Each row is a point on a tangle of strands that fork, close into loops and nearly touch. The rows are in no order.
In the rows, 128 means zero.
Two points are linked if the straight distance between their rows is under 111. Some points are linked to none.
<325>: [119  94 106 127 115  98 149  92 135 181 142 131 146 138 124 119 189 140
 168 100 116 122  77 109 122]
<290>: [122 144 120  97 108 190 113 145 148 137  82 138 109  63 133 146 129 118
  99 152  97 137 140 123 141]
<901>: [ 89 107 130 181 135 185 122 128 147 108 124 156 196 114 113  99  91 157
 123 106 126 122  69  73  93]
<858>: [144 156 105  85 141 102 171 154  78 141 165 104 100 150 169  86 134 165
 203  89 151 158 161 166  92]
<33>: [109 146 143 193 135 193  95 118 134 119 156 138 145 120 114  93 135 170
 143 125  79 156 108 120 127]
<175>: [111 148 109  86  85 116 159 100 112 126 116  99  99  82 137 114 164 129
 112 127  67 121 145 115 138]
<418>: [166 174 116  67  83 102 187 107  99 124 124  92  85 109 159  82 192 136
 109 111  90 132 126 133 140]
<507>: [131 168 184 167 160 178 108 145 108  78 126 107 160 210 112 135  99 109
 122 140 119  94 167 150 109]
<174>: [158 117 133 140 158 231  54 109 146 112 136 162 146 108  99  92 127 157
 136 143 123 151  98 117 141]
<258>: [103 113 124 135 103 147 110 136 171 154  94 191 128  41 113 158 124 138
 101 132 150 143  87 140 148]
<32>: [109  99 133 149  87  55 145 136 154 133 150 193 172 165 121 180 122 108
 148 152 145 128 153  97 106]
<148>: [ 96 102 108 140 143 163  85 135 186 145 115 151  97  80 107 143  79 140
 138  93 186 150  69 139 147]
<1104>: [114  95  83 107 115 122 109 110 141 158  89 101 106  70 105 142 118 115
 151 134 172 144  93 109 147]
<87>: [105 135 141 135 123 105 144 138  97 132 139 113 109 128 155  99 140 143
 155 124  99 159 157 125 109]
<566>: [142 108 141 135 119 112 147 111 100 109 179 134 132 103 144  92 152 155
 134 105 118 166  75  74 129]
<654>: [116  86 118 136 131 133 117 106 139 132 156 143 143 108  99 111 129 173
 123 104 131 123  20  92 139]
<2>: [157 119  84 130  87  83 156 103 151 175  91 105 102 131 115 130 146 106
  80 125 115  75 157 159 167]
<212>: [144 126 136  94  98 101 145 103  95 114  69  82  74 156 105 130 145 107
  98 106 131  81 136 186 140]
<227>: [167 143 126  92  92  28 115 121 130 104 189 128 134 215 133 144 130  66
 135 147 134  98 178 114 127]
<448>: [182 155 101  77  81  64 174  96 127 151 154  92 110 103 173  75 176 146
 130  95  96 137 149 122 153]
<126>: [ 74 108 128 162 158 152 130 147 121 124 153 141 174 140 137 125  93 160
 148 129 125 146 107  91  93]
<423>: [166 135 152 162 170 173 127 113 108  87 163 105 136 120 119  51 117 167
  90 116 122 146  76 108 141]
<1013>: [154 161 140 186 130 129 150 162 124 130 156 130 100 180 163 106 110 144
 186 123 108 151 170 156  97]
<894>: [166 107 152 143 138 161 104 129 130  84 100 115 110 166 126 171 105  84
 137 182 124  98 147 152 137]
<600>: [153 184 163 117 119 157 137 155 108 104 108  98  92  96 148 106 162 137
 100 129  76 130 132 176 149]
<760>: [140  94 134 130  50  35 136 124 155 134 160 152 147 155 142 158 135 111
 125 118 140 107 189 102 120]
<593>: [132 137 129 129 121 117 141 120  86 108  99  99  85 161  95 108 149 134
 113 130 114 116 119 182 136]
<243>: [133 151 172 204 156 205  95 143 125 109 137 125 160 157 140 101 119 164
 150 118  93 135 150 132  96]
<721>: [148  91 132 167 132 226 101 121 156  99 132 169 139  75  92 132 108 124
 134 130 135 145  86 129 147]
<713>: [152 104 130 128 119 146 105 122 172 130 100 107  44 102 102 155  91 103
 103 127 170 126 125 143 170]
<191>: [ 95 104 113 105 107  60 141 104 131 188 156 145 146  80 137 143 158 170
 127 100 128 136 127 101 151]
<296>: [147 157 116  57 167 131 158 144 101 119 105  70 101  92 129 110 170 134
  87 129 149 145 117 134 153]
<1174>: [ 98 158 119  63 137 104 135 120 119 154 107  94  95 145 105 179 114  63
  93 144 142  88 165 139 146]
<547>: [160 108 133  98  96 125 106 123 173 119 102 122  77 123 108 200  75  78
  84 135 152 103 146 137 161]
<704>: [159 130 112  89 105  78 152 123 107 133 130 106 108 191 152 122 154 110
 175 130 137 115 180 171 110]
<574>: [109  98 170 208 123 164 106 160 150 124 137 164 179 132  94 185  97 101
 127 128 126 104 115 125  98]
<554>: [ 79 109 112 153 182 205  95 113 141 130 120 157 177  84  97 116  91 165
 107 104 144 145  84  98 119]
<788>: [ 85 131 144 159  89  88 125 147 131 148 126 162 141 132 118 174 126 102
  98 166  98 121 166 123 139]
<1063>: [184 134 121 128  91 143 155 128 140 111  72 101  81  71 129 111 145 104
 100 142 100 125 110 147 153]
<99>: [176 178 160 151 134 167 121 130 103 120 136 105 126 105 134  73 175 154
  85 134  83 156 115 153 141]
<289>: [ 98 101  79  79 198 142 107  75 114 128 126 109 120 119  87 115 112 153
 152 115 155 114  74 114 156]
<886>: [ 71  95  89 108 127 131  87 103 147 145  95 140 139  93  86 182 105  94
 161 124 172 114 106 107 128]
<1116>: [136 181 149 129 165 163 140 167 100 112  84 100 130 171 142 136 147  87
 104 147 128 122 187 177 117]
<686>: [168 113 104  98  74  71 150  91 111 139 147 112 113 155 165  83 161 149
 163 123 114 132 158 131 119]
<104>: [ 60 114  80 109 202 176  95  94 129 144 140 134 149  95 100 116  86 160
 119 115 161 123  82 101 136]
<861>: [180 173 158 164 151 168 116 132 117 115 155 112 132  96 130  80 148 159
 101 131 101 172  60  92 136]
<176>: [161 141 144 136 161 185 129 161 140 117  88 109 131 146 136 113 159 110
 105 144 128 155 176 179 132]
<1057>: [113 150 169 181  82 149 128 174 128 141 170 181 154 120 145 162 102 126
 161 133  99 153 194 119  87]
<944>: [117 121 166 196 148 190  89 152 133 119 121 136 185 154 113 137 102 142
 129 120  97  95 118 113  96]
<77>: [113 151 175 183 112 117 102 160 129 118 137 166 157 133 126 173 106 123
 126 154  94 135 189 127 114]
<74>: [163 124 130 143  71  93 141 159 145 129 147 140 123 159 174 171 121 104
 175 155 117 117 179 132 106]
<960>: [126  80 165 154 122 143 119 127 124 101 160 158 131  90 126 132 130 171
 122 123 123 140  77 100 128]
<201>: [106 113 151 145 133 200 118 138 171 127 124 192 171  56  85  93 146 161
  99 109 166 178  71 109 130]
<372>: [132 164 149 109 115 146 144 151  87 106 130 112 106 131 145  99 155 143
 150 151  76 149 175 170 120]
<170>: [ 73  80 129 131 146 119 154 149 122 112 155 170 174 137 143 113  77 172
 174 108 152 140 133  74  94]
<20>: [147 159 186 175 152 168  68 144 146  65 162 126 165 170 104 155 102  77
 105 156 125 110 182 127  98]
<672>: [ 84 114 123 176 145 170 148 139 148  96 130 217 213  90 124  78 103 190
 136 103 143 129  61  94  94]
<809>: [ 94 106 127 141 128 100 150 102 113 156 144 133 146 170 124 135 143 144
 183 119 104 105 106 101  96]
<527>: [ 90  93 166 179 129 176 114 157 170 118 109 197 177 111  74 178  86 115
 119 124 174  93  87 130  94]
<291>: [143 175 158 148 159 110 151 186  92 122 141 116 112 183 179 123 106 145
 154 117 134 135 196 165  87]
<934>: [132 106 131 128 176  89 134 143 102 122 117  87 126 178 149 113 107 169
 148 121 154 134 151 131 114]
<353>: [186 111 104 104  97 104 166 106 155 119  60  96  85 116 139 114 124 106
  70 135 108 101 149 159 165]
<88>: [119 127 164 131 124 135 136 138  96 119 149 100 126 195 131 160 123  71
 139 145 105 112 142 114  97]
<839>: [113 107 151 171 125 171 141 138 130  90 135 211 194  77 104  93 146 169
 124 111 151 178  72  91 105]
<314>: [117 139 130 106 119 203  94 131 153 141 104 176 124  32 122 131 149 122
  94 126 128 160 106 127 145]
<451>: [144 164 105  71 154  73 171 112  73 126 127  90 108 145 157  99 181 160
 177 114 148 145 143 161 122]
<994>: [113 116  89  92 213 116 140  85 116 119 134  84 116 157 110  87 135 152
 136 122 151 126  93 122 147]
<538>: [ 83  97 134 135 118  88 146 144 130 117 149 201 162 114 163 141 124 171
 198 126 135 144 121 100  99]
<710>: [142 117  76  78 129  62 134  76 123 185 109  67 137 139 132 111 194 135
 149 114 151  98 169 145 133]
<616>: [104  99 108  96  87 106 139 137 149 157 102 195 124  64 130 161 135 146
  96 149 141 125 117 120 138]
<568>: [142 180 141 116 128  75 150 180  89 122 150 125  98 197 151 131  95 116
 179  96 144 111 179 192  85]
<700>: [ 70 101 132 165 134 142  73 130 160 127 119 176 180 129  65 178  75  99
 122 124 173  98  64 122 113]
<95>: [150 153  95  98 128  94 195 156 120 128  68 104 108 155 156 146 143  87
  57 125 118  91 185 172 137]
<230>: [127 113 132 173  64  83 136 157 141 125 185 178 144 169 147 166  99  98
 180 128 130 134 167 104  91]
<1022>: [106 124 102 119 168 130 120 137 131 157 115 127 146 111 140 157 147 140
 133 163 133 141 116  99 143]
<1115>: [119 112  91 116 151 144  92 111 175 148 123 132 107  51  99 126 110 144
 143 110 173 168  54 100 162]
<251>: [144 155 122 108 103  59 107 120 142 104 160 137 140 170 125 181 123  38
 115 175 145 117 163  95 142]
<331>: [137 159  89  65 115  85 163 128 145 142  95 101 117 159 141 163 109  53
  55 137 113  79 182 132 143]
<787>: [160 119 133  89 146 117 139 100 110 102 159  94 105 105 125  67 157 154
 106 123 137 168  81 103 150]
<608>: [166 120 128 121  58  62 158 134 144 107 140 119 105 166 162 154 125  86
 134 126 106 108 201 124 116]
<1152>: [126 184 149 152  97  65  94 160 151  98 178 173 156 147 126 181 117  62
  91 182 131 125 155 109 121]
<391>: [ 85  92  97 154 126 124 106 114 143 131  93 147 156 146  89 156  94  98
 154 147 148 113  84 115 109]
<304>: [135 124 147 144 153 176 143 142 127 126  79  89 105 137 139 105 143 102
 106 127 142 152 121 149 132]
<89>: [135 195 128 107 113  53 137 187 115 166 197 118 102 200 158 145  62  87
 172  96 152 130 179 159  77]
<462>: [117 116 129 150  65 103 145 106 144 156 112 137 114 124 125 159 120  99
  82 146 103  96 144 141 170]
<272>: [103 117  86  94 152  64 133  87 108 184 105  71 111 134 104 129 161 129
 118 111 142 100 155 157 166]
<29>: [119 102 131 123 149 168  78 127 180 159 115 104  81 111 111 152  72  96
 121  97 173 134 115 144 138]
<70>: [133 117 138 133 177 194  90 135 116  99 120 149 120 155 127 116 114 148
 111 148 116 127 147 142 146]
<441>: [ 89 138 129 167 179 196 132 113  99 107 140 106 145 155 140  67  92 161
 133 111 108 112 109 116 120]
<834>: [186 143 123  88  74  59 146 128 139 115 142 113 132 200 158 152 136  58
 112 143 152  82 202 134 119]
<124>: [ 98 116 136 113 154 164  87 133 142 159 103 124 117  99 111 162 131 119
 101 148 124 135 139 125 138]
<733>: [ 92 123 109 121 192 146 153  84  83 111 144  95 131 152 129  73 101 167
 123 118 128 123  83 122 119]
<749>: [153 132 122 135 192 209  81 115 135  98 107 119 124 126 121  96  99 161
 137 135 125 152 109 135 136]
<194>: [181 120 108 111 104 143 113 117 162 112 100 113  90  80 135 142 141 119
 134 159 129 138  79 127 156]
<675>: [ 81 103  99 124 126  77 136 117 142 163 118 146 145  73 127 166 154 133
 127 150 136 148 139 104 152]
<1035>: [131 145 112 110  91  56 152 121 126 184 157 106 112  90 177 117 157 174
 120 109  94 126 136 103 157]
<1089>: [176 100 139 152 127 182 101 115 160  98 119 136 115  76 107 130 128 134
 149 136 138 142  44 124 154]
<862>: [141 132 104  90 158 116 123 108 129 136 129  94  84  78 124 105 151 148
  97 127 159 147  92 112 172]
<247>: [118 128 161 149 174 167 127 134  77 103 128 113 152 200 130  91 108 137
 142 126 115 105 128 148 103]
<913>: [143 102 136 102 118 106 133 123 132 147  94 101 114 149 132 140 147 115
 137 123 128 100 129 119 116]
<1165>: [152 168 132 110 125 119 194 166 116 127  99 122 112 180 156 147 154  80
  97 150 120 111 194 172 110]
<1016>: [134 121 127 169 154 191  86 117 133 104 152 181 176 108 121  78 125 182
 132 132  95 170  84 111 143]
<400>: [115 138 132 117 153 124 112 100 126 132 171 118 129  88  92 101 126 152
  98 105 150 133  18  74 160]
<250>: [122 147 109  72 133  66 131 103 104 152  88  85 102 159 110 145 137  90
  85 126 147  97 162 198 156]
<668>: [127 172 110  64 160 103 155 108  77 135 133  71 113  95 144  88 181 159
 126 123 124 169 126 136 147]
<266>: [129 164 158 165  95 156 143 181 120 143 165 136 115 136 170 129 117 115
 167 145  89 141 189 144 102]
<22>: [151 116 100  87 130  67 127  84 109 150  97  96 145 196 129 142 183 101
 148 115 141  92 186 170 123]
<786>: [107 132 130 137  92 109 151 138 105 178 170 133 115 151 152 130 131 139
 203 108  99 144 133 118  96]
<870>: [132  83 146 130 111 118 130 146 126 125 133 175 145 102 157 159 161 159
 158 143 127 125 114 106 125]

A fork is a point with three links, a tip a point with one. Leave the first point through the second and follow the links. Name the first fork or tip that comes.
<713> / <29> -> <174>
<574> / <527> -> <547>
<554> / <104> -> <20>
<423> / <861> -> <325>
<20> / <507> -> <901>
<462> / <788> -> <89>
<325> / <809> -> <423>

A tip is a point with one link. Name the tips that can be reached along the links from each point below, in the order of the rows.
<290> -> <175>, <593>, <304>
<608> -> <1152>
<568> -> <547>, <89>, <70>
<862> -> <858>, <201>, <20>, <400>
